Each row is a point on a tangle of strands that fork and nearly touch. The rows are in no order.
In the rows, 100 means zero.
Two points are linked if the straight distance between their rows is under 53.6. Some points are linked to none.
(804): [ 97  99  95  93  76  84  99 119  91  94  97 109 109  90  93 111  90 101
 110  89 103  95  97  98 112  93  89  98  79  81  94 102 102 121  96  97
  88  98 110  81 103 103  93 113 102 109 110 114  98 102  91 100 101 118
  88 106 115 111 104  96 111 106 109  86 102  86 107  83  96  91 122 107]
(52): [ 97 102 103 104 113 112 100  82 137  87  95 110 119  97 134  91 116 116
  97 110 121  85  64  99  71 102  88  81 120 100 144 114 117  92  96 100
 103 109 102  73  97  81 122  91 120  77  84  78  83 112 119  93  87  91
 110  97 107  93  95  72  90  98  99 124 112 129  88 119 119  87  91 104]
(326): [102 104 107  99 104 109 104  82 125  88  90 115 120  98 124 100 113 116
  95 104 119  82  68 100  69 101  83  83 112  91 140 115 113 101  98  95
 100 105  97  70  99  82 115  96 118  81  87  82  86 111 119  92  90 101
 110  96 105  97  98  76  97  92 102 112 111 122  93 108 115  87  96  99]
(751): [108 103  96 107  95 118 109  79  57 110  87  98  94 100 101 111 107  98
  90  92  75  99 104 105  80  85 111  98 101 100  79  99 104  86  94  76
 105 107 110  85 103 125  94 112  96 118  91 102 101  79  91  96 107  87
  92  67  75 108 107 100 102  86 104  73  99 115  81  88 105 108  98  84]
(615): [116 105 127  90  94 106 113  84 115  97  88 111 104  97 112  99 107 111
  81  93 124  84  83 103  64  98  85 111 120  93 128 101 109  93 109 110
  96  96  87  89 104  95 107 105 119  85  89  93  92 109 120  94  96  95
 111  96  97  90 101  94  98  87  97 119 106  97 101 100 102  94  89  98]
(337): [102 103  90 107  82 106 105  92  65  94  84 108 113  95 115 117 107 103
  99  89  83  93  89  98  81  89  98  86  86  88  87 100 106  97  98  76
 110 105 113  67 105 111  89 116  93 109  89 102  97  81  89  94 110 111
  86  75  79 111 102  82 103  91 109  65 100 121  88  90 110 100 110  94]
(69): [112 103 111  85  75  95 117  93  94  96  85 117 111  94 100 117  93 110
  90  84 112  77  95 101  83  86  78 115  88  77 103 102 105 115 101 109
  87  85  89  72 112 106  91 116 116 100 102 109  98 108 102  89 102 112
  96  99 108 100 116 103 110  91  98  95 105  81 104  88  96  89 120  87]
(784): [ 86  97 106 107 120  94  90 106 156  90 113  97 112 107 116  79 108 103
 110 115 128  89  83  97 102 110  88  95 113 105 141 105 111 100  88 112
 102 110 100  91  91  67 117  91 105  77  92  87  89 121 120 103  92 102
 110 126 124  86  96  82  99 104 108 138 100 110 105 128 113  92  98 109]
(947): [100  97  98 101 119 105 102 101 110 111 117  83  71 107  84  94  97  91
 105 118  88 124 118 103 117 110 123 120 112 125  80  99  86  95 115 121
 111  89  93 148  98 108 104  75  94  99 110  90 114 105  93 112 104  89
 112 116  96  86  96 128  99 114  85 110  94  85  96 120  81 108  83  93]
(812): [ 99  99  96  99  86  94 106 110  81 102  99 104  92  97  83 111  87  99
 110  92  91 102 113 105 110  97 106 100  90  92  74 100  91 110  93  99
  91  99 105 100 102 116  90 107 101 119 114 110 100  94  87  98  99 100
  90 100 104 106 106 113 108 103 101  88 102  87 106  79  93  97 112 104]
(440): [ 97  87  92 102 101  87  96 119 126 106 125  97  81 106  80  93  79  97
 111 104 113 114 115  96 130 116 103 115 103 109  87  87  88 108 104 128
 101  92  83 137  98 101 102  85 102 102 125  99 114 118 102 110 101 106
 105 128 110  94  98 124 100 123  95 118  97  68 113 104  80  98 101 114]
(116): [ 96  95  97 101 100  94 102 110 105 106 113  97  82 103  83  99  88  97
 106 101  99 111 116 100 116 105 111 111 104 106  80  94  89 106  99 115
  97  95  91 128 101 109  94  89 101 109 117 100 107 105  96 105 101  98
  99 112 103  97 102 121 102 109  94 106  98  80 107  96  89 100  98 106]
(41): [106 103  91 114 107 121 100  85  71 115  88  87 107 100 128 102 122  87
  84 107  80 108  95 103  84  90 113  90 114 115 102  93 100  64  98  73
 127 116 109  95  94 103 105 106  83 102  78  88 102  83  92 105 103  90
  94  71  65 109  94  82  89  92 101  83  94 131  79 107 124 117  84 100]
(407): [ 96 100  87 108  83  94  95 110  70  95  93 101 104  90  93 113  96  96
 112  91  86 102 101 101 108  94 103  85  81  92  77  98  99 104  95  84
 100 105 118  83 103 110  92 116  90 116 102 114  96  83  80  96 104 107
  81  92  94 114 103  94 106 100 104  75 100 108 101  84 101 101 115 104]
(503): [ 95  89  88 101 108  75  69 134 117  96 124  97  96  97  78  91  85  95
 116 106 115 119 107  91 147 122  95 100  84 100  93  84  89 108 104 115
  94 110 106 126  98  93 104  98  93  94 120 114 112 112  94 106  96 108
  96 124 118 109  95 110 101 129 101 109  88  82 117 106  93 103 105 123]
(622): [116 108 119  98 124 109 111  88 114 112 105  86  74 107 107  82 109  94
  84 106 106 105 103 106  92 103 117 128 128 124  99  97  90  82 115 118
 109  87  87 131  97 102 105  83  99 101 103  80 101 100 114 108 108  80
 120 110  87  85  99 116  88  99  87 120 100  87  90 121  88 115  68  97]
(62): [ 98  93  96  98  91  89 102 116 105 105 113 101  88 101  80 102  82  99
 110  95 102 108 116 100 122 106 104 110  97  98  81  94  89 111  96 114
  91  94  93 119 101 110  93  96 104 112 120 106 107 108  95 103  96 104
  96 115 108 102 103 119 103 112  97 104 101  74 111  89  87  96 108 111]
(748): [104 103 100 108  96 107 101  87  85 100  88  99 116 101 130 100 116 104
  92 102  93  98  86 101  75  94  97  91 107  99 114  97 107  83 100  80
 114 111 106  82  99 100  98 107 101  95  79  87  93  86 102 100 103 102
 101  78  76 104  93  77  90  89 106  83 101 128  86 101 118 103  92 102]
(915): [108 107 107  92  92 112 120  83  70 110  88 105  88 102  94 109  96 105
  90  88  87  90 112 107  83  90 108 109 102  91  76 100  99 101 100  93
  90  96  96  92 108 126  87 109 107 118 102 106  99  88  97  92 104  87
  98  83  93  99 110 114 101  88  98  88 102  94  92  85  90 104 105  84]
(319): [123 113 124  89  96 116 120  75  91 107  84 106  92  95 119  93 114 110
  70  89 110  92  80 105  61  95  96 111 122  95 115  93 107  78 113  98
 103 102  92  88 105 109 103 108 118  95  87  88  87  90 114  94  97  81
 111  80  79 100 104  95  86  83  98 107 101 107  85  97 100 108  85  93]
(68): [ 98 100 105  92  83  86 101 108 112  94  96 111 114  98 101 105  96 103
 101  92 115  89  94  96  96  94  83 106  88  85 115 107 109 119  95 103
  89  94  97  83 101  90 101 107 111  96 104 105  99 114 105 102 100 119
  97 107 117 100 105  93 109  97 109  99 101  89 109  92 100  89 111  99]
(538): [ 97  95  93  98  88  87  97 120  93 101 109 103  92  95  77 107  83  97
 115  94  98 107 112 102 125 103 102  99  87  92  79  96  88 112  95 106
  90  99 104 109 101 111  94 105 100 116 121 112 103 102  88 100  95 105
  89 109 109 109 103 114 106 113 102  94 101  80 110  84  91  96 114 113]
(50): [115 111 115  87  93 116 124  76  72 110  83 109  89  99 103 104 102 109
  78  84  95  85 100 106  69  90 101 112 106  91  88  96 102  95 105  95
  92  96  90  84 113 123  91 113 113 112  98 103  93  87 105  90 103  86
 103  79  85 102 112 110  96  83  97  94  99  98  88  92  92 108 103  84]
(558): [ 99  93  78 106 110 106  86 108  75 103 110  92  84  93  65 105  93  83
 122 115  73 129 122 107 133 109 116  88  90 117  68 100  84  94 105 100
 102 103 115 134 102 117 107  94  81  99 108 116 113  86  72 100  91  87
  94 102  92 106  96 130 104 118  89  92  92 101 107  98 100 104  98  99]
(902): [ 98  96  79 116  97 108  90 100  58 100  94  92  99  87  81 114  98  84
 111  97  70 113 113 103 112  95 116  76  87 108  69  99  96  87  95  77
 105 107 119  96  99 115  98 113  76 114  98 116 103  76  71  94 102  95
  80  80  81 113 101 103 105 101  97  76  98 116  98  88 109 108 105  99]
(900): [104 104 101 102 115 111 104  87  84 115 101  84  82 107  97  96 110  92
  92 107  81 115 110 106  98  92 121 114 114 120  86  98  95  87 103 100
 105 100 102 125 101 113 100  90  93 108  97  92 104  89  97 105 104  81
 102  88  85  95 101 115  97  94  93  96  96 100  89 104  99 112  80  90]
(546): [ 97  99 104  90  86  91  99 110 120  91  95 115 119  97 101 109  98 106
  99  92 118  83  86  94  95  95  77 102  83  82 124 115 110 126  93 102
  90  93  97  72  98  80 105 106 111  93 104 102  98 122 110  99  97 123
 100 107 124 103 107  89 114  98 108 101 103  94 107  96 103  87 116  97]
(803): [110 100 124  90  93 100 108  91 129  95  93 114 109  99 103 102 102 110
  86  92 131  80  88 103  70  99  77 112 110  90 130 105 109 103 102 114
  93  89  82  87 102  86 109 105 118  83  93  98  95 122 121  94  96 102
 110 106 109  89 104  95 105  89  98 122 107  90 107 101 101  89  95  97]
(332): [ 85  98 105 103 112  92  89 110 141  88 108 102 117 105 112  85 105 104
 106 108 121  89  87  92 105 108  86  88 100  99 137 108 110 108  88 103
  98 108 100  88  91  68 110  96 103  83  94  94  91 116 116 103  93 112
 107 118 123  92  96  80 100 101 111 122  99 112 108 115 110  94 103 106]
(379): [ 85  98  94 103 106  91  81 114 113  86 103 100 122 101 116  92 106 102
 105 104 104  97  91  91 112 107  93  77  87  98 123 103 110 104  95  86
 102 109 109  86  92  74  99  99  92  87  89 102  95 100 102 100  99 115
  99 104 114 103  90  73  94  99 111  97  99 123 105 108 110 100 108 105]
(103): [101 104 106 100  93  98 102  91 102  91  89 110 118 101 119 101 110 109
  97 100 108  91  82  98  77  96  88  94 102  92 125 106 111 103  98  90
 101 103  99  77 101  91 102 104 110  88  88  92  91  99 109  99  99 111
 104  92  98 100  97  81 100  89 108  93 104 115  98  98 110  93  99  98]
(398): [108 103  96 105 100 120 111  79  59 112  89  93  87 101  87 110 102  96
  96  94  70 102 115 107  90  86 116 100 101 102  72 102 101  92  97  81
  96 104 111  98 103 130  93 106  93 118  95 105 105  79  89  95 104  80
  94  72  82 104 103 112 103  89 101  79 103 104  86  85  96 107  95  82]
(88): [102 101  93 110  92 111 104  86  62 104  86  99 104  99 110 112 109  98
  93  93  79 100  98 102  81  88 107  92  98  98  85  97 105  85  95  75
 112 108 111  80 102 116  94 114  93 113  87 100  99  80  90  98 108  98
  89  68  73 110 103  89 101  88 105  72  96 122  83  92 112 108 100  92]
(494): [ 95  92  93  89  86  78  81 133 115  93 112 103 111  88  83 100  85  99
 111  91 114  99 100  91 131 107  87  95  77  84 106  99 102 125 100 104
  85 101 111  92  97  91 101 110 101 100 115 115 103 117  98 105  96 121
  93 116 129 112  99  96 111 117 113 101  99  81 114  93  95  94 121 116]
(633): [ 98  92  82 104 111 104  90 110  86 106 113  91  79 100  67 102  91  89
 120 114  79 128 121 106 132 110 117  97  94 116  70 100  83  98 106 109
 103  99 108 141 100 117 105  86  87 100 111 109 113  94  78 104  91  88
  98 108  96 100  95 132 103 119  88  98  93  94 106 102  93 103  96 100]
(354): [106 102  98 103 102 118 109  85  65 112  93  91  84 103  80 108  97  97
 100  97  69 107 121 108  99  89 118 100 100 103  69 103  97  98 100  88
  93 100 109 111 102 130  91  99  93 117  99 106 108  83  87  96 100  81
  95  82  87 101 101 119 104  94  96  84 103  96  92  85  92 105  96  84]
(341): [ 95  91  84 104 115 101  90 114  99 106 118  91  75 102  72  99  92  89
 118 120  86 133 119 103 132 117 117 106  96 120  74  98  81  97 109 117
 109  98 103 147  98 110 108  81  90  96 114 105 115 100  82 106  95  91
 102 116 100  96  95 131 101 123  86 105  90  91 106 113  89 105  93 101]
(616): [ 85  99  87 101 114 103  93  98 119  81  99 108 129 103 130  91 113 109
 102 109 103  85  79  93  98 110  89  66  94  94 135 113 110  99  91  84
 110 107 107  69  92  73 106  94  92  89  85  94  90 100 110  93  99 109
 103  95 112 105  89  64  84  94 106  98 108 139  94 114 120  94 109 102]
(788): [107 100 110  87  89 108 120  93  96 111 100 105  84 101  87 106  79 105
  96  87  98  88 125 106  98 100 104 113 105  93  77  99  92 113 101 112
  85  82  81 106 106 119  84 103 109 115 113 103 107 105 102  97 103  94
 101 106 103  94 108 124  99 102  88 107 104  71 101  88  81 100 110  93]
(336): [ 93  87  87 103 107  82  83 128 122 100 126  97  86 104  79  90  82  94
 114 109 114 121 109  93 140 119  99 110  93 106  89  85  85 106 102 125
 100 102  94 137  96  96 104  89  98  97 123 104 113 116  97 109  98 106
 101 126 112 100  96 118 100 127  99 116  92  76 116 109  87 100 102 120]
(563): [ 94  96  83 110 109 107  90 101  72 106 102  86  88  94  79 105 100  86
 110 109  74 125 116 105 119  98 119  93  95 118  73  97  91  90  99  95
 106 104 112 125 101 114 102  96  83 105 102 108 108  84  78 101  98  87
  92  91  90 104  99 118 104 104  91  90  93 105 102  99 104 108  93  97]
(866): [ 96  91  98 102 103  85 100 112 130 104 121  95  85 108  88  90  83  96
 104 104 116 108 112  95 117 111 100 120 109 110  95  87  93 104 102 129
 101  89  80 133  99  95 101  85 103 100 119  96 109 118 109 111 105 106
 108 125 109  90  99 116 100 113  96 122  98  70 114 104  84  98  95 113]
(474): [121 109 130  88  96 113 117  78 108 102  85 108  95  95 115  93 109 112
  73  90 123  88  80 104  62  97  88 113 125  94 124  95 108  83 116 110
  99  97  89  91 104 101 105 107 119  87  87  90  89 101 120  94  95  86
 114  91  89  92 100  94  90  85  95 121 105  98  95 102  98 100  84  96]
(394): [ 98 101  93 106 102 108  97  88  95  92  90 103 127 101 134  95 117 106
  97 107  95  93  83  99  80 100  94  79 103 100 126 105 109  86  99  78
 114 110 105  76  96  92 101 101  97  87  76  87  94  90 104  97 100 104
 102  83  85 104  86  65  85  92 107  87 107 136  87 107 121  98  96 104]
(586): [103 102 101  96  86 101 114  97  75 105  92 106  92 100  89 112  90 102
 103  90  90  94 113 107  99  92 106 104  95  88  74 100  94 108  96  96
  90  96 100  94 105 121  87 110 104 120 111 109 100  92  92  92 102  95
  93  93 101 102 110 114 107  95  99  86 103  88 100  79  91  99 111  94]
(167): [109 101 109  89  97 118 119  89  94 116 101  99  76 103  80 105  81 104
  99  88  89  91 131 106 100 103 111 112 108  98  71 102  91 111 107 108
  82  83  83 118 104 123  81  97 106 113 108 101 113 101  97  98 101  88
 105 108  98  94 104 128 100 107  85 107 105  72  97  90  76 103 104  88]
(273): [ 82 101  87  99 116  99  91 108 129  77 103 110 126 102 125  93 106 112
 100 108 110  82  77  87 108 112  84  61  88  88 137 114 110 109  88  90
 109 106 109  67  89  64 107  96  91  94  92  99  88 107 114  92  96 113
 104 101 124 107  95  67  89  97 106 103 105 135  99 112 116  92 119 101]
(840): [ 93  99  88 104 110 110  96  88 109  86  93 105 130 102 137  91 117 108
  99 112  99  88  77  98  84 104  92  70 103  98 134 111 111  89  97  80
 113 108 105  71  95  83 106  96  97  84  77  88  91  95 109  93  97 102
 103  87  97 103  85  61  81  94 105  95 110 142  86 114 124  94  98 105]
(577): [ 97  97 107 102 102  85 100 108 126 101 113  95  93 108  97  87  93  96
 100 104 115 103 106  96 106 103  99 119 110 107 105  90  98 100  99 121
 100  95  85 122 100  92 101  91 104  97 109  96 102 111 112 110 105 105
 106 119 106  88  99 107 100 103 101 118  98  80 113 103  94  98  91 112]
(445): [108 104 106  93 104 117 115  88  90 115 102  94  75 106  80 103  89 100
  98  95  82 100 128 105 101 100 118 112 109 103  71 102  93 107 107 105
  86  89  92 123 104 123  86  91 102 112 105 100 113  95  95 100 101  85
 104 102  94  94 100 126  99 103  87 101 104  81  94  92  81 104  96  87]
(365): [ 97  97  99 101 110  98 102 103 110 109 115  90  78 108  86  94  93  94
 102 108  97 114 116 100 113 107 116 118 111 116  82  94  90  99 105 120
 104  93  89 137 100 106  98  82  99 105 113  92 107 104 100 107 104  93
 106 114 100  91 100 122  99 108  91 111  95  82 102 107  88 103  88 102]
(126): [105 101  98 100 103 116 108  89  74 112 101  91  79 104  73 108  91  96
 107  99  69 108 128 107 109  96 118 102 101 103  67 105  93 103 106  96
  90  95 106 124 101 129  89  92  94 113 104 106 111  87  84  97  97  82
  99  94  89  97  98 127 103 104  92  90 105  88  95  86  86 101  96  86]
(140): [118 112 118  90  97 114 119  76  80 111  87 106  90  99 111  98 111 108
  74  88 100  91  92 105  66  94 101 112 116  96 100  94 105  86 107  95
 100 100  93  89 109 115  97 109 113 106  92  95  92  88 111  95 101  84
 107  78  80 102 107 102  90  82  98  98  98 105  84  95  98 110  91  89]
(158): [102  96 113 102 104  87 102 104 138 101 113  96  96 109  99  84  93  97
  97 103 124  96 103  98  98 104  93 122 117 107 116  91 101  97 102 126
 100  90  80 119  98  86 106  90 106  91 105  94 102 119 121 109 105 103
 113 124 109  83  98 105 102 102 101 128 101  77 115 107  93  96  88 113]
(624): [ 91 101 100  92  95  96  96 111 128  86  97 117 123  96 108 108 102 108
  98  96 117  78  79  90  97  99  75  86  81  81 131 121 109 127  89 100
  96  98 101  67  95  71 109 102 105  94 103  98  91 122 114  99  95 125
 103 107 126 105 105  83 110  99 108 104 104 107 104 103 106  88 120  96]
(120): [106 104 111  94  99 109 106  82 124  88  87 122 121  95 117 111 110 117
  91  98 123  77  67 100  64  98  76  88 107  86 139 118 111 107  99 100
  98 101  92  66 101  80 112  99 119  82  91  85  86 117 118  89  89 103
 109  95 109  99 104  80 104  90 101 110 112 113  97 103 111  85 100  94]
(359): [115 111 110  96 126 121 111  79  94 119 103  79  71 109  95  92 110  89
  88 109  80 116 114 105  98  97 124 126 118 124  87 102  93  87 119 105
 103  87  99 137 102 115 103  80  94 103  95  87 114  92  99 109 103  74
 114 102  80  90  98 123  90 101  84 105 100  90  81 117  84 116  71  82]
(626): [ 96  89  88 104 116  98  94 116 114 108 122  90  71 106  75  95  88  92
 116 119  94 129 119 101 131 119 116 115 103 122  77  96  81  98 112 126
 111  93  92 151  97 107 107  76  95  94 117  97 117 109  89 111  99  94
 108 123 103  90  96 131 102 124  86 111  91  84 104 118  80 104  93 103]
(888): [ 95  92  92  97  95  75  75 134 113  95 118 100 102  92  80  95  85  96
 114  98 112 111 104  92 139 114  92  96  81  93  97  89  94 115 101 107
  88 107 109 110  99  96 100 106  97  99 117 115 106 111  94 105  96 114
  93 118 121 112  96 103 105 122 108 103  96  83 116  97  94  99 114 123]
(506): [ 90  98  91 106  97  82  79 121  95  93 107  95 106  95  95  99  97  94
 109 100  99 114 102  95 123 104 101  88  83 101  91  90  99 104  98  94
  99 111 112 104 100  93  95 105  92 101 103 112 100  94  87 103 100 110
  87 104 104 112  98  94 100 107 104  93  92 104 110  97 102 103 106 113]
(262): [108 106 107 105  98 106 104  85  83 106  90  96 102 104 122  97 115 102
  87 100  95 100  91 104  78  93 105 104 114 103 106  94 104  82  99  88
 111 110 103  92 101 105  99 108 104 101  86  89  93  87 105 102 102  94
 103  79  76 103 100  90  94  86 104  89  98 118  86  98 112 106  88  98]
(852): [102 107 107  99  88  98 110  90  81 101  88 106 102 100 110 106 105 106
  92  92  98  95  95 102  79  91  98 106 103  91  95  97 104  99  98  92
  99 102  99  85 107 110  94 111 109 107  97 101  94  91 102  97 105 103
  98  84  90 101 106  98 102  86 104  85  98 104  95  89 103  99 102  94]
(76): [ 95  97  93  90  82  83  88 127 106  91 103 107 116  88  91 105  91 101
 109  90 109  94  94  92 120 100  86  92  74  83 107 105 105 126  99  98
  86 100 112  81  98  90  98 110 102 100 110 114  99 111  95 104  99 122
  91 111 126 111 100  90 111 110 113  93 100  90 109  92  96  92 124 108]
(230): [102  95 115 103 108  90  99 103 150  96 111  97 102 108 102  83 100 100
 101 105 132  89  94 100  91 103  86 118 119 106 130  98 108  96  98 123
  99  92  83 108  94  78 115  92 107  82  98  92  98 125 124 106 100 101
 114 127 115  80  96  96 104 101 105 136 105  84 114 111 100  91  85 110]
(649): [ 98  98  82 114  89 103  93 104  59  97  91  98 101  87  85 117  96  90
 113  93  76 103 107 103 108  94 111  77  82 100  69 100  96  96  93  77
 103 107 120  85 100 114  94 117  82 118  99 116  98  78  73  93 104 101
  79  83  85 115 104  98 107 100 101  72 100 115  98  85 104 104 113 101]
(155): [109 102 113  84  85 105 122  91  93 108  93 109  91  98  93 108  83 106
  91  85 103  83 117 107  90  95  95 115 101  88  84  98  95 111 101 112
  86  82  81  95 109 117  85 110 113 114 110 107 101 105 104  93 105  96
  99 101 102  95 114 119 100  96  90 106 103  73 102  88  85 100 113  91]
(770): [ 99 103  91 101  77  97 104 101  72  92  85 112 115  93 111 117 102 105
 106  88  93  90  87  97  90  87  91  90  80  81  90 104 107 110  99  82
 100 101 113  65 107 106  90 114  97 108  95 107  95  86  91  95 108 117
  86  88  95 111 103  84 109  95 109  70 100 110  96  86 104  94 118  94]
(798): [ 86  98 102 101 105  91  89 112 126  88 103 105 119 102 112  89 105 104
 105 104 115  92  89  91 107 105  87  85  92  95 130 108 111 111  91  95
  98 106 104  85  92  73 104  98 100  85  94  98  93 111 110 104  96 116
 104 111 119  98  95  78 100  98 112 108  98 114 107 109 109  94 107 105]
(181): [103 104 108  92  81  90 109  98  99  95  90 113 111  97 105 109  98 106
  97  91 111  88  93  99  85  90  85 109  93  84 109 104 107 114  97 102
  91  93  94  80 107  99  96 110 113  98 101 105  98 106 105  98 102 114
  97  98 109 100 107  96 109  91 105  94 101  90 105  90 101  91 111  95]
(578): [ 89  99  88 110 111  97  81 102 103  92  99  91 124 108 131  92 116  95
 103 112  95 104  91  94 107 105 103  78  99 109 120  98 105  82 101  80
 115 115 106  94  92  77 100  98  83  84  78 100  99  92  97  98 100 104
  98  95  96 102  85  67  86  98 106  97 100 132 100 115 118 105  99 108]
(814): [112 103 115  84  81 101 122  89  89 102  86 115  99  96  99 112  89 109
  87  85 109  79 105 104  81  90  86 117  97  83  94  98 100 108 102 111
  88  85  84  84 112 114  88 115 116 107 105 109  98 104 105  90 104 101
  98  96 101  98 116 112 103  90  94 103 103  79 102  90  93  96 114  89]
(199): [ 99 103  96  97  77  90 104 107  81  94  89 110 112  93 103 113  96 105
 107  89  98  92  92  99  99  88  91  97  82  81  92 102 103 115  97  90
  94 100 109  74 106 104  91 114 103 110 102 109  96  94  92  97 104 116
  87  97 105 108 105  92 111  97 108  78 101  97 103  84 100  93 118  98]
(35): [114 110 106  99 122 121 109  78  83 119  99  81  77 107  96  95 114  91
  87 106  76 114 112 107  95  91 123 120 116 122  87 101  96  85 110  98
 102  95 102 128 102 117 103  86  92 107  92  90 111  87  98 106 104  73
 108  90  80  95 100 119  92  95  91  97  99  97  81 108  93 116  75  84]
(801): [ 87  99  85 106 109  90  75 113 105  84 104  97 125 104 121  97 109  97
 105 106  94 102  91  90 119 111 101  70  86 103 117 101 108  91 101  77
 108 112 111  87  90  71  98  99  78  87  81 108 101  94  94  93 102 109
  95  98 106 105  87  68  85  98 108  92  99 131 104 110 112 104 109 106]
(587): [114 108 113 100 130 112 108  86 107 116 106  77  73 107 103  85 112  87
  89 118  92 117 107 107  99 101 124 129 124 130  96 101  89  81 118 113
 114  87  94 140  94 105 110  78  93  99 102  81 107  98 103 110 107  77
 120 108  86  86  97 118  90 101  85 112  99  90  85 127  86 118  67  91]
(384): [ 92  98 105 105 104  84  93 110 117 100 109  94 100 107 102  87  99  97
 103 108 112 108 102  95 109 102  98 113 105 107 106  91  98  99  97 113
 101 104  95 118  98  90 100  93 102  92 104  96  99 106 107 109 103 106
 103 114 107  93  97  98 101 103 106 112  94  91 112 105 101  99  90 112]
(331): [ 85 103  93  95 106  99  95 111 129  81  99 115 125  97 117 101 103 112
  99 102 114  77  76  86 104 106  77  69  80  82 134 118 109 123  88  95
 105 102 107  64  90  64 108  99  97  96  99  99  88 115 116  96  95 122
 105 104 127 108 100  74 100 100 107 103 105 122 103 107 111  90 122  98]
(99): [ 98 101 104 107 101  99 100  95  86 105  96  92 100 104 111  97 111  98
  94 102  92 108  99 102  91  93 109 105 109 107  97  93 100  88  95  93
 109 109 102 104 101 103  97 102  97 106  93  94  95  88 101 104 105  96
  98  86  85 101 100  97  98  91 102  91  95 111  94  99 110 107  88  99]
(31): [ 95  96  76 113 107 111  88  98  62 105  99  85  94  88  80 109 100  80
 110 107  69 123 115 104 117  96 118  82  93 119  73  98  94  83  99  83
 107 107 115 114  99 113 104 104  74 105  97 114 109  78  71  96  99  88
  86  83  83 109 100 112 105 102  93  83  92 113 100  97 111 110  95  95]
(154): [ 89  97  99 103  95  81  90 116 108  97 107  98 103 101  96  93  94  98
 106 100 107 110 102  95 116 102  97 103  92  99 100  92 100 106  95 105
  96 105 102 109  99  94  98 101 100  98 107 105  99 103  98 107 100 112
  94 110 109 102  98  97 103 105 106 102  95  94 112  98 100  99 100 112]
(725): [105 101 118  94  95 101 103  91 132  91  92 116 115  99 108 106 106 113
  91  96 129  78  79 101  70 100  77 101 107  89 136 114 110 108  97 108
  94  95  87  76  99  79 112 102 118  82  93  92  91 124 121  93  90 105
 110 105 114  93 105  87 108  90 101 119 109 101 104 104 106  86  98  96]
(204): [ 97 101 101 106 112 101  99  95  89 110 102  86  90 107 103  94 111  92
  94 109  90 116 105 104 102  94 116 111 112 118  92  94  93  86  99 102
 111 105 100 122  99 104 101  94  94 105  99  92  99  90  98 106 104  89
 102  92  88  97 100 108  98  95  96  98  94 103  96 106 105 110  82  99]
(481): [ 88  99  98 112 111  91  84 106  98 100 102  85 107 105 116  91 112  91
 102 114  98 116  98  99 112  99 106  98 103 115 106  89  96  82  99  95
 115 115 104 114  96  86 100  98  87  91  90  97  97  92  95 106 101 101
 100 101  95  98  93  86  96 102 101 102  92 115 106 114 111 109  87 109]
(815): [ 93  99  86 109  94  87  81 119  80  93 102  96 105  91  89 107  97  92
 114  96  90 111 103 100 123 104 105  80  79 101  80  92  97 101  97  86
 100 109 117  97 102 100  96 112  87 109 103 118  99  88  78  98 101 108
  82  98  97 117 100  95 102 107 101  84  95 109 107  91 102 104 111 111]
(24): [ 95  95 113 106 112  92  94 105 155  94 113  97 107 109 106  82 103 101
 105 107 132  88  89  99  94 106  86 109 117 104 137 103 109  99  93 117
  99 100  89 100  92  72 118  91 108  79  96  90  94 126 123 106  94 101
 112 128 121  81  97  90 105 103 109 138 103  95 111 118 106  90  90 111]

A fork is a point with three links, a tip a point with one. Leave the first point through the second and follow the links. Name the first fork or tip that comes.
(319), (474) | (52)
(578), (801) | (577)
(99), (204) | (622)
(24), (784) | (578)

Name the points in between on the shortest way along the links from the first point to the second, in order.
(888), (801) | (503), (336), (440), (866), (577), (158), (230), (24), (784), (332), (798), (379)
(812), (615) | (586), (915), (50), (140), (319), (474)
(341), (815) | (633), (558), (563), (31), (902), (649), (407)
(770), (126) | (337), (88), (751), (398), (354)
